Points, in no order, along strands that fork and pass close to each other.
Two points are linked if the straight distance between their rows is under 79.1. Some points are linked to none.
tobom: [-20 -11  19 -29 -13 -19  -7  -9  27 -11  -4  16  16  18  15 -30  -4 -26
  14  -7   7 -25 -13  -9   7 -33 -12  21 -10 -20  -9  31]
Zefaf: [ 18   5 -32  40 -41  -1  14  -2  11  13  42 -35   7  14   7  28  13 -42
  27  26  -5 -13 -13  -3  -2  -1  -9 -14  17  42  -4  17]
Laz: [ -8  -1  11 -17   6  -3   3   5  29 -30   6  47   4  21   4   9 -21 -17
  34 -16  16 -14 -21  10  -5 -14   6  14  26 -41  -4 -11]
rovu: [ -3  -7  -9   3  17  14 -10  -1 -16  17 -10  12  -8 -12 -14  -7   6  27
 -21  -4  -4  16  28  13 -21 -12  -9   1   7  10   9 -42]
mopi: [ -7 -30  -1 -15 -22 -13   8   9 -17  23 -12 -14  32  -7 -31 -35 -15 -11
 -11   6  -3   8  -8  16 -14 -20  -5  28   6   0  -1  -8]
lavaf: [-14  -5 -30 -24  11 -38 -26   9  38 -14   4   3 -10  16  24   8  31 -13
 -15   0  -6 -17  15 -14 -15  27 -34  -8  26  -4   9   1]
pego: [  5   4   8   2  37   8 -21 -22 -35  13 -31 -27 -17  -1  -8 -17 -16  29
 -11   4  -8  20  33 -17  -4  11  11 -11 -13 -15  -8  20]
balus: [ 10 -18  -6   2  13 -10 -22  -8 -14  18 -13 -18  -2 -32   5 -32   6  31
 -19 -15 -12  18  16 -20 -12  15 -18  18  -4   4 -12  -9]
Sefiv: [ 10  35  12  -7   0  31  19  -1 -37   6 -17   6  -5 -19 -23   1  18  33
 -14  12  -8  11   3  19   9   0   9  -6  -9  -8  -5 -23]
gifos: [ 11 -19  13  18 -14  -3  -4  -2  -6  24  11 -39   4   9   5 -20 -19   0
  15 -16 -24  10 -12 -20  13  -8  -6   5 -24  38 -23  27]
mopan: [-35 -12  -1  -5  53   9 -14 -26  -8  -5 -37  22 -12 -44 -45 -30  -5  20
  -4  -4   7   1  21 -16 -15 -13   2  26  10 -55   5 -17]
Fosis: [ 12 -21  26   3  11 -11   3  -8 -22  15  -7 -39   3  12  16 -10 -25   6
  -4   3 -17  15  -8   2  15 -11  20  -8 -42  18 -10  42]
Favem: [  5  39  11  10  26  34   7  -4 -47  23 -12 -16 -38 -30  -1  -2   9  65
 -29  13 -32  29  13  -3  29  18  26  -7 -46  -9  11  25]
zuv: [ 13   8 -21   9 -33 -16   7  15  16 -41  26  43  18   7  19  28   7 -29
  15   1  18 -26 -42   4  19   2 -15  16   5 -16  -1  -9]
gir: [  5   0 -19 -28  19 -22  -8  -7  -4 -28 -24  19  -9 -18  12 -12   0  15
 -19   1  21  -4   7   5  -3  15  -6   3   0 -18   9  -5]
mogu: [-14 -24 -17 -11 -32 -42 -18  15  20   5   2   7  31   9   2 -15   8 -33
 -10  -5 -17  -1  -3  17 -15  -9 -19  16  19   9  10 -11]
Tuguf: [  0  -4  17 -12 -14   4  18  11   0   7  22  -8  20   7 -20   1  -7 -23
  16   1  10  -1 -12   6   6 -20   0  -6  13   0 -29   5]
Piv: [-11  17  -2 -23 -24  13  25  33   5 -13   6  39  15   7  -2  18   7 -28
  27   5  15  -7 -17  32  10 -21   7  -8   7 -26 -17 -32]
sazuz: [ 26  -8  -3   0   2  -4   4   7   1  -7  11 -19  -6  30   6  -5 -25   6
  16 -13  19 -25 -25 -15  32   8  -4   2 -28  35 -18  34]
samod: [-13  -8 -20   4 -10 -14  -9  30  24   8  22  24   6  26 -13  36   7 -37
  11  -5 -10 -10 -11  27  -1   6 -14  -4  41   1  -6 -19]
ziris: [-11  -9  33 -30  46  -5  -3   1   4  -9  -8  36   4 -25 -12   1  -5  15
   6  -7  -1   7  20  19   9 -11   1 -10  -7 -21 -13 -24]
vud: [  5  -4  -9 -19   5 -34 -26   0  12 -38  -6  31  -7  10  36  -4 -22  -8
 -19  -6  19 -16  -1   3   1  13  -7  17 -16  -8  22   4]
genap: [-13   2   4   1  -7  32   9 -32 -24  17 -26 -48 -14 -13 -13 -25  -3  25
 -15  18 -10  27 -32  -6  -7 -10   9  27 -13   6  -8  21]
bifa: [  5  -1  -3  22 -46   3   2 -23  28  -7  14 -21  -1  -3   9 -14  19 -11
  -6  18  -7 -11 -13 -29  -9  -6 -19  13 -10  37  13  17]
kibu: [-21  -2   2  -5  28 -26 -43  10  49 -14  18  34 -17  28   8  31  -6 -29
   9 -26  -6 -34  14  -7  -7  34  -7  -3  39 -12   6  15]
ros: [  6   0   6   4  30  -2 -33 -11 -15   2  -7  -4  -8  22   2 -22 -17   1
   4 -30 -22   6  30 -13 -14   8 -25   1  13  -4 -31  -8]
Fuma: [ -8  -5   7 -20   9 -26   0 -13  31 -26 -15  42  16  18  12  -6   0 -21
  25  -5   8 -27 -11 -10   4 -12   6   4  14 -40 -15  14]
Sibad: [  7   5  12   9  21  11 -24   4 -25  16 -12   4 -24  21   7  -2 -26   8
  13 -38 -24  22  25   0   4   1   2 -16 -11  11 -26  -1]
naz: [ -7  17   5  -8 -16   9  38  21   0   8  11   4  31  -5 -18  18  15 -35
  24  13   7  -2 -18  31  15 -30  16 -13   7   3 -20 -24]
vabur: [ -7  18  -2   7 -13   5  -2 -15 -11 -22 -38  39   6   7 -19  -2  -3 -22
   4   0  18 -17  -5   2   6  11  37 -10  15 -28  -2   1]
ripez: [ 12  32  -2  -7 -17  11  31  -6 -14 -17 -20  -5   5 -15  -3  -4  30   7
  -8  21  17 -14 -27  -1  20   7  18  -5 -15  -6  -4   9]
Vod: [  5 -24  -9 -16   2 -35   1  12  17  16   2 -12  23 -12   9 -23  35  12
 -25   9  -7   7  27 -15 -15  16 -22  -2  18 -10   6 -20]
didol: [-27  -6   8  -1  25 -18 -46  11  26   2   2  20 -20   7   1  23  -6 -19
  -7 -23  -8  -4  35   3  -2  22  -9 -22  24   6   7  -2]
bufus: [ -2   0  12  31 -11  34  14 -24 -23  24  -3 -22  -7 -10   3   4   4  13
 -11   8 -17  31   5   5 -20 -24  11  -6  -1  19   5  -2]
zer: [  1  10  14   3  -6  32  44  32  -6  32  49 -47   5 -48   8  22  30  15
  11  14   2  10 -10  23  27 -19  26  -6 -22  28   4  16]
fegu: [ -1   6   2   4  -1  29  -1  36 -35  36   7 -24 -21  -8  -2   3  -6  26
 -18 -16  -7  37  28  11  11   0  15 -10 -29  28  19   2]
mamu: [  1  -6  -7  10  23  -5 -46 -20 -30  22 -38 -23 -13 -28  -4 -37  -5  21
 -16  -8 -15  19  33 -36  -3  15  -3  15 -22  -4 -13  20]
gutin: [  0   2  19  -8  11   2  14 -24 -18   8 -23 -27  13 -19 -33 -20  12  32
 -24  29   2  10   3 -16  -1  11   5   3  -2 -24   8  10]
big: [ 18  -1  12  21 -35   5   5   0  -6  26  25 -47  21   2   2 -12   6  -4
 -10  29  -1  -2  23 -25   6   6   1  -9 -12  26  16  30]
Voga: [ -5 -21 -27 -20   4 -47 -30  17  32 -25   2  22   0   7  33   0   4 -19
 -13 -18   4 -17  -9  -1  -6  20 -28  11  11   1  13   3]
ruguk: [ 10 -21  35 -10  38 -11   2  -8  -1  -5   2   8   8   3   9   6 -21   7
  11 -10  -5  14   7  12   7 -11  -3 -20 -18  -7 -13  -1]
mobev: [ -3  -4   0   6 -30  23   9   9  -8  19  31 -27   7 -18 -16   5 -11  -5
  -8  13  29   5  -1   8  -5 -11  -6   4   4  18  23  14]
Popi: [-14   1  -1  -6  33 -17 -34 -25  28 -23 -29  16 -21  11  -1  -4 -11  -8
  10  -4  28 -41  22 -36   1  25  14  -5  10 -23   7  36]
nud: [-30  -4   1  -8  31 -14 -27 -36  21 -17 -22  18 -12 -18  29 -10   5  -8
 -20   4  -3  -2  46  -8 -27  -6  -2  -5  16 -22  23  -9]
pim: [-12 -22  17 -13   3 -10  12   9 -13  39 -12 -25  17 -36 -20 -16  12  25
 -36  16   0  23   1  17  11  -7  17  12 -12  18  19   2]
fozal: [ 20 -10 -24  20 -29 -32   8  -8  26 -15  12   4  31   5  10   4  36 -16
   0   5 -13 -18 -21 -19  -3   5 -28   0  17   7  -8  -9]
sidel: [  1  31  11 -16  16  30  20 -17 -23 -22 -15  28 -21 -13  -7   4  -8  27
   6   8  -2  11 -13  32  -4 -12   0   0 -14 -19  -9 -22]
far: [  2 -10  19  -7  20   9  10  -2 -25  39   4 -40  -5  -7  11   4   0  44
 -22  24 -13  34  35  16 -16  -8   7  -1 -15  -1  22  -8]
lodar: [ 23  -7  20   4  12 -21   6   0 -13  -3 -11  -7  18   0  27  -2   0   3
  -3   5 -13  12  -6   9  16   0   8 -11 -35  18 -12   1]
godus: [-22  11   0  -8  -8   7   9   6  23 -17  -6  29   6   9 -22  16  24 -17
  12  11  18 -16  13  -4  -7  -7   1 -28  30 -40   2 -17]
bur: [ -4  -4  -5  12  -7 -26  -3  -9  20  -1  17  22  17  34  -5  16  -3 -45
  18 -16 -25 -10 -29  16 -13  -7 -14   8  39   3 -31 -17]
nodet: [ 12  -4  -2  -2  -7  27  26  22 -24  52  17 -30  14  -8   7  12  15  41
 -15  28  -3  31  38  40 -16 -22  10   3  -9  17  21 -21]
Falet: [ -2   0  30  -3  12  26  35  11   1  10  28 -32 -11 -32  23  14  16  19
   8  -2  -3  25 -18   6  22 -21   3   2 -32  27  -4  13]
Selem: [ 11  18  -6   1   2  28  -5  21 -36   8  -5  -6 -36  -7 -21  -7 -25  23
  12 -37  -1  21 -12  -7  20  21  -2  -1 -28  14 -30   3]
gar: [-11   1 -12  17  -3  14 -22 -20 -12  -5 -20 -25 -30  -7 -13 -10 -15  13
 -26  -5  20   3  -3 -26 -11  19   4   1  -9  16  27  24]
baga: [ -4  -9 -14  20  18  24   1  36 -27  39  10  -7 -26   5 -24  23 -29  35
  -2 -24  -9  39  33  14   1   7   4 -26 -13  20  17 -21]
kopo: [  2   1  11  -9 -22   2  30  -9  12  -8  13 -30  25 -13  -1   5  15  -4
  -3  39  23 -26 -23 -14  22 -12  12  -2 -22   8  18  35]
guziz: [-17   8   0   8 -15   6   2 -10  13 -22 -14  23  -9   0 -25   5 -13 -16
   4 -11  28 -22 -21 -20   8   8  19   3  13 -11   4  13]
Rav: [-11   4   0   5  40   7 -21 -48 -22 -24 -26  17 -24 -46 -28 -24 -22  25
 -10  -3   3   2  -2 -14  -1  -1   2  25  -6 -38   4   7]
lipet: [ -8  -4   7 -17  38  -1  -2   4  14 -13 -11  46  -1   2 -19   9  -3   6
  18  -3   0  -5  34   9 -10  -5  -7 -13  22 -35  -2 -49]
ligap: [ -5   8  12   1  -5  41  29 -11 -31  29   8 -40 -12 -26 -35  -3  -5  37
 -20  18  -2  26 -32   0   4 -11   8  22  -6   3   2  10]
Suken: [-13   5 -24 -11 -15 -26 -15  20  25 -27 -17  39  16  36  26  28  11 -51
  22   6   1 -21 -31  14   6   8  16   9  19 -25 -11  -2]
Zodap: [ 16 -19   0   8 -13 -13 -18  -4   3  -2  10 -26  -1  21   2 -21 -34  -7
   3 -11   6 -12 -15 -24   7   9 -15  21 -21  30   1  32]
nop: [  3  28   3  21 -12  37  15  19 -20  -6  11   6 -21  12  -6  30 -21 -21
  24 -17   4   6 -11  27  13   1  21 -18 -11  18 -15  -2]
gipeb: [ 17  -4  20  -3  -8  20  27  -4 -26  17  36 -36  12  -1 -35  -7 -16  13
  15  11   6  12  -9   0   8 -22   2   5  -2   5 -28  13]
bek: [ 13  11   7 -25 -27  16  28  10  18  -1  45 -23  21 -14  15   6  27 -14
  24  31  26 -12  -3   0  12 -35 -22   0  -4  -6  -6  20]
tupa: [ -2  24   9   0  -2  45   3  -2 -28  26  -3  14  -4 -21  -1   2  25  39
 -29  10  -8  22  30  11  -9 -13   3  -1  -7   6   6 -31]
lige: [ 31  11  -8  -4   0  17   3  10 -24  -8   9  -8 -28  21  -8  -8 -32  14
  22 -22  17   2 -24  -9  18  17  -4   7 -23  16 -22  19]
tiv: [  6  28   8 -13   7  18  17  -5  -2 -38  -5  32 -14   8  16  19  -1   6
  13  15  14  -1   3  19  -2   1   3 -20  -4 -24  -1 -21]
ler: [  7  20  -2   6 -10   3  15  -3   3 -40   5  24   2   2  23  36   5  -6
  -5  26  21  -4  -5  16   2   5  16 -27 -13  -7  29 -19]
Tilo: [ -5   8 -29   6  32 -26 -40   3  15 -14  -9  54 -13  24  -9  11   0 -18
   6 -37 -23 -26  10  10 -17  24 -15  17  51 -24 -17 -20]
zedug: [-12 -13 -10 -14  38  11   3   1   5  -4 -10  32  -9 -14 -20  -6  -3  28
  -8  -4   8   3  25  18 -27 -16 -19   4  13 -24  22 -64]
sev: [-12 -17   5  -2  14 -10 -20 -43 -19 -13 -31   1   2 -29 -12 -38 -19   9
 -16  -6   2   7  -6 -10 -13 -11  -3  32  -6 -24   7   8]
Gese: [ -4   4 -21  30 -25  28  22   3 -17  26   4  -5   8  -3 -29  13   1  -4
   1   7   3  10  -1  19 -15 -17   8  -8  27  19  -3 -35]
Rel: [ 23  16 -14  10 -20  -5 -13  28 -17  -4  34   6   6   4  -3  18 -10  -1
 -22   4  14   1  25   5   7  13 -13 -15  -6  14  23 -18]
zis: [-17 -36  -7   5  10 -23 -33 -26   1  -1 -25  -3   8 -18 -21 -60 -12  -9
  -7  -7 -18  -4   8 -29 -27  -6 -22  40  11 -23   9  -2]
fut: [  6   5 -11   6  25   5 -11  17 -33  20 -30  25 -13  13 -28   2 -20  13
  11 -27 -16  17  26  22   4   3  16 -20   2   5 -31 -30]
tob: [ -2 -13  -9  20 -19 -23 -23   6  -9  17  -5  16  23  -5  -5 -12   6 -24
 -24 -19 -26   5   2  11  -4  -7  -6   5   3  28   2 -23]
Bise: [ 13 -10 -15  30 -18  -4  11  -4  -3  11   3 -27  -4  44  11  21 -14 -26
  23  -3 -18  11 -17   8 -10   6   8 -22  14  27 -21  13]
Saru: [ -2  -4  -4  25 -31  -5  -5  -1  -9  38 -13  -9  25 -23 -22  -9  33   5
 -31   7 -15   6  33 -21  -5  10  16  -7  14  16  11 -11]
zepez: [  0 -14   4  20  10 -13  -1 -22  19  -9   6  12  -9   0  21   3  -4 -16
  20 -32 -23   0 -36 -13   2   0  -4  -1  -4  31 -35   3]
Tid: [ -7 -11  19 -28 -33 -18   8   5  21   4   2  -7  38   0   9 -30  17 -30
   0   3  -6 -11 -17  -3   3 -38  -5  19 -15   4 -14  20]
Lokiv: [  0  25 -20   0  13 -20 -24   3  17 -22 -19  52 -10  19  14  26  14 -25
  12 -15 -17 -14   0  14   0  26  -1 -13  31 -16 -27 -24]
zita: [-18 -26  -7  -5  32 -15 -21 -24   0 -15 -24   8   2  -1  -4 -27 -12 -11
 -22   8  -2  -5  44  -3 -28  -4 -12  16  13 -37  34 -21]
Tima: [ -9  -3 -25 -37  12 -24   1  26   6 -21 -23  73   3   0 -16 -12 -13   5
  15 -16  22 -18  -6  17  -1   1  18  17  18 -61   9 -23]
Gud: [  3  27   8   6  -6  47  38   2 -38  14  11 -40 -20 -15  -5   8  -9  26
 -11  17 -11  18 -40  29  12 -14  21   3 -28  18  11  25]
fumeg: [-25 -17   8 -10  58  21 -14  -9  -3   3  -8  18 -23 -37 -36 -15 -11  40
  -7 -15   4   7  28 -10 -16  -6 -26  17   9 -32  10 -44]
pap: [  4   2   0  16  -1   5 -13  -7  -5  -3   3  25  -4  31 -16   3 -31 -27
  22 -30 -15   0 -11   9 -15  -2   1  12  35   1 -28 -19]
feb: [ -6  -6  36  -3  23  13  22 -26   5   0  10 -18 -12 -31  23  -5   9  31
  -2   3  -7  22 -23 -11   3 -13  -5   2 -31  15 -10  23]
Dubit: [ 17 -16 -26  -3 -11 -41  -8  15  -1  10 -24 -24  13  24  28  -8  15 -17
 -11  14 -11   5   7   9 -16  22 -12 -10   8  20  -5 -11]
pafu: [  6  -9  15 -25  10 -25 -13  10  22 -10   7  -2   6  13  -2  -8  -6   1
   3  -3  21 -24   9 -25  20  16 -17 -10  -8  -6  -9  18]
mim: [  2  17 -13 -17  -6 -23  -9  21   9 -28 -21  40   5  14  24  17  12 -32
   7   2   0 -16  -7  13  21  14   8 -14  -2 -16 -17 -17]
Mapu: [ 21   3 -21   6  -6 -11   4  16  -7   6  -2 -31   4  24   9  19  -2 -13
   5  13   0  12   7  11  -3  14  -1 -28  10  18  -8  -4]
sofe: [-21   2 -28 -16  22 -31 -26  14  39 -27  -3  66  -9  27   5  13  10 -20
  25 -28 -16 -26  -7   4 -14  17  -2  21  61 -60   0  -8]
Tuz: [ -1  -2  16  12  -3  -8  -7 -14  31 -18  18  20  -1  12  20   6  -5 -25
  23 -19   0 -34 -21 -18  23 -12  -2   5 -20  24 -16  17]
mev: [ 21   6 -11   7 -27   4  43   1 -15   5  -4 -18  25 -19   3  -2  29   1
  -2  21   3   7 -24  12   3  -5  16  -2  -4  10  -9  -6]
dopu: [ -6  11  10 -32  13   9  32 -18  -6  -9 -29 -25  -4 -14  -7  -4  11  25
  -9  26  19  -2 -26  -4   9   6  10  -5 -12 -18   0  26]
meti: [-18   0  -7   5  -9   9   4 -16  32 -20   6  -7 -12   5 -24  -2   3  -6
   8  -2  35 -35 -12 -41  -7  11 -11   2  27 -12  16  21]
nemer: [ 17  -9 -23  35 -41 -19  13   0  14   9  21 -25  23   4   2   8  22 -28
   1  18 -16  -1 -10  -1 -16   4 -17  -6  29  28   4  -8]
kuza: [ 11  19  -5  13 -12  16  -3   6  11 -17  10 -10 -22  49  42  23 -11 -22
  31  -7  13 -24 -11   0  20   2   6 -16 -17  36  -9  23]
nakis: [ 18 -17   3 -15  -5 -15   8  25  12  27  36 -19  31 -13  13   9  25  14
 -14  11   0  10  33   6  -8   0 -23 -10  15   7   2 -23]
gub: [  6 -12   5 -23 -21 -12  14  17  30  10  44 -11  28  -9  27   4  32  -5
   8  14   3  -4   0   1   1 -18 -34   4   6   1  -6   0]
sutel: [ -8 -32   5  -2  -7 -37 -23   0  15  10  -7   1  25   4  -9 -41  -6 -16
  -6  -8 -29  -6  14  -5 -26 -12 -30  23  21  -8   8 -13]
vigi: [  0  19  -8 -13  -1   1  -4  20  32 -36   2   4 -21  24  59  30  11 -18
  22  -3  21 -25 -20   3  24  15   1 -12 -25  22   1  13]
Mobu: [ -2   3   2  15 -12   4  -8 -28  15 -20   8  -8  -6   8  27   1  -1  -4
 -15  14  13 -17   2 -19 -17  -4 -10  -4 -11  15  25  14]
selin: [ -8 -21  -4 -26 -34 -18  17  -6   2  18 -15 -19  28 -14  -3 -43  14 -10
  -6  -3 -16  12 -25  -1 -10 -20  -4  28  -5   7 -21   5]
zuri: [  4 -31  18  -1  12  -5  10 -30   4  -5   1 -53   5   7 -18 -28 -26  12
  -5  20   8  -4   4 -20 -20  -4 -16  12  -2  -9  18  26]
ged: [ 19  -8 -18 -12  -1 -29 -11   5  -5 -10  -8  -3  14   9   8 -15  12   1
 -19   7   3   3  16   3 -12  14 -19  -2  11 -12   4 -20]
bege: [ -6  -3 -22  -3   4 -33 -18   2  50 -29 -11  48   6  41  16  24 -14 -32
  39 -11   4 -32 -39  -5   4  24  21  23  40 -29  -2  12]
zari: [ -8  -2 -20 -10  -9 -22 -13  15  41 -28  -6   7  -6  13  37  10  19 -25
   6  -8  14 -23 -20  -8  12  15  -8  -2  -7  15   5  15]
Volig: [  7  26   0   6 -13  29  14  21  -8  -7  12 -25 -21  13  27  20  -1 -16
  23  -6  13   2 -20  18   8  -5  12 -21 -21  35 -11   9]
lut: [ 14  14  -7  24 -10   2 -16   4 -29   7  10   5  -5 -10  -5   0  -1   8
 -38   2   6   7  31 -16  11  18   7 -19 -14  12  26  -2]
ful: [ 30  30   6  15   0  32  31   3 -35  21   8 -33 -20 -22  21   6  26  56
 -24  14 -24  23  -2  -4  29  15  29   1 -42   7  11  22]
veke: [ -2   0   1  20  28  41   7  18 -20  15  11  14 -32  -5 -39  17 -34  37
  16 -24  -5  23  18  11  -2   5  -2 -21  -3  12   3 -43]
pav: [  6  17   8  10  25  20 -11 -22 -33  22 -31 -35 -24  -8   4  -2  10  48
 -26  19 -23  28  34 -25   5  20  29 -11 -29  -8   6  35]
nodi: [ 18  -9  14  19 -13  -9  11 -13  24   6  24 -47  23  11   6   5   6  -3
   6  42  16 -19   9 -27  13  -3  -1 -10 -19  28  20  41]
ravo: [-17  17  21 -18  10   6  -9  14  35 -14  12  22  -1  19  -6  30   2 -22
  22   2  15 -12  20  -4   8   5   5 -37  20 -23   1  -2]
tavim: [-15  18   6   2  -9   4  -4 -14   1   3 -23  19  12  -4 -11   2  21 -14
  -7   3   4  -7  18  -9  -7 -10  11 -18  11 -13  -4  -9]
pagos: [ -8  22  -2   9  -2  13 -19 -10 -24 -11 -22  15 -23 -16 -22  -4 -13  11
 -23  -7  12  -3   6 -13   6  20  17  -3 -13   1  26   6]
kof: [-11 -19 -15 -11  24 -29  -7  -9  15 -33 -12  26  12  18  -2 -15 -12 -14
  -2   5   8 -16  16   6 -24  -2  -9   8  26 -53  31 -22]
puvi: [  3  -7   7   3  25  -1   2  24 -28   9 -18  25   6  19   0  21 -27   4
  15 -12  -9  24   6  46  12  -2  30 -27 -21  12 -12 -27]
Sumoz: [  6  39  11   0 -10  46  51  18 -28  19  36 -55  -6 -44   4  16  23  14
   4  29  -1   7 -37  34  23 -20  17   9 -23  21  12  28]
fuzaf: [ -1 -23  21  -2  -6  -8   4  -8 -12  38 -14 -35  11 -44   4 -30  16  30
 -29  14 -25  24 -14  -9   8   8  18  25 -33  27   6  23]
donal: [-18   4  11 -10  34  -8 -32  -9  10  -5  -2  35 -15  -7  25  10  -1  -2
 -10 -11   0   2  41   4   0   4   1 -22   1  -2  14  -9]
val: [  6  20   8  16  -5  24  -8   9  -3  -7   8  31 -21  31 -16  16 -43 -12
  30 -31   7  -6 -10  10   3  17  18  -3  15   6 -16  -1]
Tisu: [ -4  -6  19 -30  18   3   9   6 -17  43 -13 -11  17 -27   3  -8  19  47
 -43  29  -9  22  29  24   2 -11  19  10 -16  -4  23 -16]
nete: [ -1  22  18 -24 -16  27  29   6  22 -17  20   0  -1  -5  -1  18  29  -2
  22  22  24 -21  -8 -14  13 -14  -3 -16  -8 -16 -11  18]
puzi: [  4  -9  -1  10  -4  -3  -6 -14 -19  26 -22 -19  22 -27 -42 -32  16  21
 -30  17   1   6  22 -29  -8  19   6   9  11 -18  12 -11]
poso: [ -2  16  14  -6   5  32   0  24 -36  29   2 -20 -25 -30 -27  -7  -5  38
 -15 -16  -1  31  -1  -7  18  12   7   2 -30  13  -6  19]
vural: [ -9  -2 -29 -34   4 -18  -6  28  24 -29   2  64 -10  26   5   5 -10  -9
  24 -23  19 -14 -14  17 -12  10   0  23  40 -50   6 -18]
bubaz: [  4   6 -10  14   6  30   8  23 -10   6  14   5 -37  17 -34  20 -44  15
  34 -38   6  14  -4   5   1  27   6 -14  18   5 -13 -22]
maruv: [-11   7 -21 -14 -26 -12   2  47  14  -5  19  49  25  25  -7  28  12 -43
  23  -7  -1 -16 -14  26   9  -9 -12   2  28 -27 -12 -32]
med: [ -8   0   1   9  -2   9   9 -21   2 -29   7   5  -5 -14  23  19   3   6
 -26  13  15  12   2   8 -20  -7   1  -9  -6   1  43 -15]
pobo: [ 30  20   4  23 -18  20  35  -4 -32  17   1 -27  10 -19  19  -5  39  28
 -14  16 -18  14  -8   6   9   3  19  -2 -24  17  -9   2]
vamu: [ -9 -16   7   6  17   4   5 -27   9  -7 -11 -14 -21  -9  37  -7  -2   5
   8 -24  -6  11 -23 -15   0 -10  -7   0 -25  40 -20  17]
Peto: [  4  10  10  21 -22  17  -7 -33 -24   6 -19 -21 -11  -6   4 -21  -3   4
 -15  -2 -17  12 -11  -9  -7 -13  10   8 -21  16  -8  15]
Bipi: [ -3  15   5  -3  11   0 -24  21  35 -14  17  27  -7  38 -13  27 -18 -22
  34 -11  13 -22   8  -2   1  28   4 -10  37 -23   1  -3]
vov: [-18  -9 -13  14  -2  14 -14 -30  11  -8 -19 -24 -22  -6 -22 -19   2   1
  -8   0  15  -8  -8 -46 -23  15 -16  13  18  -9  12  12]
rima: [ -2 -11 -11   7 -29 -35   6   6  40 -23  31  29  18  -4  15  15  23 -34
   9  -8  -8 -21 -48 -11   7 -13 -26   6   6   6 -10  -2]
dalav: [  3  -7 -13  39 -27   7  13 -10  14  15  24 -44  -1  33   3  21 -18 -40
  37   6 -16  -3 -16  -6  -1 -11   7 -19   7  51  -7  31]
neda: [ -6 -20   4   5  26 -24 -37 -12  13  10  -9  -4   5   6  12 -29   6 -14
  -5 -13 -33  -1  37 -18 -26   2 -38   8  22 -10 -13  -9]
sapum: [ 18 -10  17  21 -33 -14   1  -3 -13  34  -9 -39  31  -8   0 -22  19  12
 -34  27 -15  10  31 -11  -1  16  19  -1 -14  15  12  17]
Zosu: [  4  -1  -9  35 -26  25   3 -15   2  -6  36  -9 -15   7   5  19 -27 -16
  14 -22   0   1 -22  -1  -9 -11 -12   5  11  35  -5   3]
gobav: [ 30   4 -11  -2  -7 -14 -13  18 -12 -30  20  10   2  13  26   6 -24   0
 -17  -1  17  -9  -2  10  15  12 -11   3 -17  10  19   2]
Fizi: [ -7 -25 -15 -27   9 -24   6   2   2 -23 -15  34  14   5 -25 -26 -21   0
   5  -3  18  -9 -14  10 -17 -19   1  32  16 -59  15 -13]
sevap: [ -1  -7  20 -16 -12  -6   6 -11  38 -19  23   0  15  28  12  -4  -4 -22
  28   3  23 -38 -29 -16  21 -33  -4  16 -15   5  -9  33]
Rudim: [  8  -8   4  28 -18  26  32  10 -16  42  26 -35   8 -13  14  21  17  10
  -3  10 -13  32  15  25 -12 -19  18 -12  -9  34   9  -9]

A fork is a point with three links, a tip a point with one. Leave the first point through the second and follow the links. Name the first fork or tip that comes.
Rudim; bufus: tobom
ful; pobo: kopo
Zodap; sazuz: val
Tuz; zepez: fuzaf
nud; donal: vud
bifa; Mobu: zedug
dopu; ripez: balus
godus; ravo: vural

Follow the links from the first point to the second, and from the first to the third. Name the last point that the two ways share.
lipet; naz; Dubit: val
Falet; mopi; Lokiv: tobom
vov; gipeb; fozal: vud
guziz; naz; rima: vud
nud; Suken; Peto: vural
nete; zita; zuv: ged
ged; bur; zedug: val

A fork is a point with three links. Follow the links from the first point to the second and name the forks in between, in order.
ligap; bege: tobom > vural
Lokiv; vud: vural
mim; zepez: vural > tobom
Bise; nud: ged > vud
ros; ruguk: sutel > zedug
bifa; poso: zedug
neda; bur: sutel > zedug > val
lavaf; rima: Voga > vud > ged
maruv; didol: val > Voga > vud
baga; gub: val > Voga > vud > ged

Name the points in between on the shortest way along the links from the first point to the second, in order.
Sumoz; Fuma: zer > Falet > feb > vamu > zepez > Tuz > sevap > tobom
sofe; Volig: vural > Tima > Fizi > kof > zita > nud > donal > didol > kibu > Bipi > ravo > godus > tavim > vabur > guziz > meti > vov > gar > pagos > lut > Rel > gobav > vud > Voga > zari > vigi > kuza
pap; sidel: val > bubaz > veke > baga > fegu > poso > Selem > lige > sazuz > Zodap > gifos > Fosis > lodar > ruguk > ziris > lipet > zedug > rovu > tupa > Sefiv
Tisu; sevap: far > nodet > Rudim > bufus > Peto > genap > ligap > Gud > Sumoz > zer > Falet > feb > vamu > zepez > Tuz
nakis; gipeb: Vod > ged > gir > vud > Voga > zari > vigi > kuza > Volig > nop > val > pap > bur > samod > maruv > Piv > naz > Tuguf
